Each row is a point on a landscape with many valleys, with its height.
A ball rolls from a point to the lowest of its 3 nearest points, and stops where none of them is lower. Distance is the straight distance between rows; heights are no part of it.
K_917: [129 128 182 184 130 140 178 104 136 156 129]  (h 257)
K_439: [147 117 187 156 145 120 150 103 101 153 151]  (h 489)
K_161: [130 155  75 107 132 143 105 138 187 108 153]  (h 649)
K_342: [153 135 149 115 147 118 116 110  70 141 161]  (h 416)
K_481: [ 93 168  96  92  87 137 120 144 123 110  99]  (h 381)
K_223: [101  96 159 218 121 125 123 128 126 164  94]  (h 329)
K_63: [157 120 171 127 145  98 128 107  77 142 151]  (h 84)
K_548: [119 145  94 101 107 116 109 139  66 106  93]  (h 491)
K_159: [110 160 108  91 107 146 137 144 182 102 108]  (h 303)
K_112: [102  76 152 220 136 120 102 135 132 147  86]  (h 173)
K_269: [100  91 156 225 134 128 114 133 125 157  84]  (h 248)
K_886: [152 106 173 149 131  92 125 117  86 147 131]  (h 298)
K_718: [109 169  93  91 101 131 106 136  91 125 103]  (h 411)
K_894: [117 122 115  78 117 151 170 144 193  97 118]  (h 394)
K_146: [131 135 118 114 166 148 102 119  92 147 193]  (h 787)
K_914: [116  78 153 215 151 113  95 142 128 135  81]  (h 90)
K_335: [145 140 126 112 160 138 107 117  76 148 183]  (h 727)
K_26: [124 162  88 109 151 142  78 131 122 135 179]  (h 592)
K_633: [135  89 175 197 125 104 127 118 111 154 104]  (h 375)
K_295: [161 103 156 143 127  79 114 123  73 124 115]  (h 333)
K_214: [120 174  85  98 146 143  87 133 122 131 154]  (h 522)
K_972: [135 112  98  78 129 146 165 140 194  98 139]  (h 507)
K_239: [121 170  85 104 139 144  81 137 147 123 157]  (h 584)
K_605: [105 171  99  90  93 140 123 135 129 110 100]  (h 362)
K_432: [134 114 187 180 124 111 155 113 121 154 128]  (h 399)
K_606: [129 160 104  97 115 111 104 130  69 121 109]  (h 448)
K_529: [144 153 125  98 131 113 107 121  63 133 140]  (h 513)
K_14: [110 133 172 196 119 140 173 109 138 168 115]  (h 357)
K_375: [133 154 114  97 122 115 100 120  63 126 125]  (h 475)
K_327: [142 116 184 158 146 132 169 102 119 150 158]  (h 429)
K_515: [153  98 170 167 130  92 125 112  90 140 115]  (h 369)
K_187: [122  72 127  59 133 149 185 143 172 115 145]  (h 402)
K_153: [106 179 101  95 102 149 127 142 160 109 111]  (h 336)
K_154: [125 157  86  93 125 147 122 134 196 101 142]  (h 678)
K_442: [148 113  75 102 129 142 146 144 205  91 150]  (h 697)
K_900: [137 127  85  96 129 141 145 142 203  96 139]  (h 664)
K_808: [ 96 133 151 205 118 150 173 109 130 177  93]  (h 445)
K_251: [103 159 116  87  96 150 151 143 175 109 102]  (h 275)
K_626: [108 183  98  91 110 148 119 135 161 109 119]  (h 350)
K_167: [124 161  79 116 147 145  75 136 141 130 171]  (h 608)
K_572: [148 110 119 119 118  98  98 128  52 109  99]  (h 335)
K_332: [152 120 127 118 125  96 105 121  55 113 108]  (h 256)
K_543: [121 172  85 101 130 139  99 142 169 108 147]  (h 626)
K_924: [150 125 149 121 126  94 111 118  61 134 130]  (h 182)
K_777: [132  79 163 202 144  93 102 137 120 136  91]  (h 204)
K_88: [142 133  79 104 130 137 129 143 204  93 146]  (h 692)
K_844: [149 122 146 121 158 124 125 109  79 147 180]  (h 576)
K_857: [151 119 172 135 147 119 136 105  88 145 162]  (h 334)
K_532: [128  93 113  71 128 154 181 140 192  97 140]  (h 159)
K_694: [ 98 156 130 195 123 168 183  99 130 163  95]  (h 498)
K_80: [109 107 176 205 115 126 151 119 127 166 106]  (h 480)
K_635: [113 181  97  91 105 137 108 136 126 121 113]  (h 382)
K_885: [132 155 118  98 150 124  97 125  80 132 151]  (h 581)
K_351: [130 106 186 189 125 104 143 119 120 154 114]  (h 458)
K_786: [156  97  60 107 129 134 154 142 200  88 154]  (h 712)
K_145: [147  94  80  85 137 146 169 141 195  89 152]  (h 667)
K_421: [111  84 151  60 116 140 188 142 173 122 131]  (h 415)
K_117: [131 156 114  99 153 138  88 118  82 142 175]  (h 702)
K_547: [161  82 163 168 127  88 109 128  99 123  99]  (h 446)
K_765: [125  84 163 216 131 109 112 130 123 147  98]  (h 269)
K_973: [144  87 171 188 127  94 117 123 114 136 103]  (h 337)
K_96: [102 110 142  77 100 141 173 146 185 115 107]  (h 384)
K_407: [117 104 128  70 115 146 182 139 194 102 128]  (h 345)
K_183: [119 181  93  95 130 146  92 130 129 122 136]  (h 441)

For each start below, name the point where the ball stops.
K_26 | K_251
K_547 | K_63
K_80 | K_914
K_844 | K_63
K_96 | K_532
K_515 | K_63
K_351 | K_914
K_635 | K_251
K_900 | K_532
K_572 | K_63

Two balls start at each pair of points below. Name the first point that both come to, or write none.
K_808, K_269 | none
K_167, K_481 | K_605
K_973, K_439 | none
K_146, K_332 | K_63
K_786, K_145 | K_972
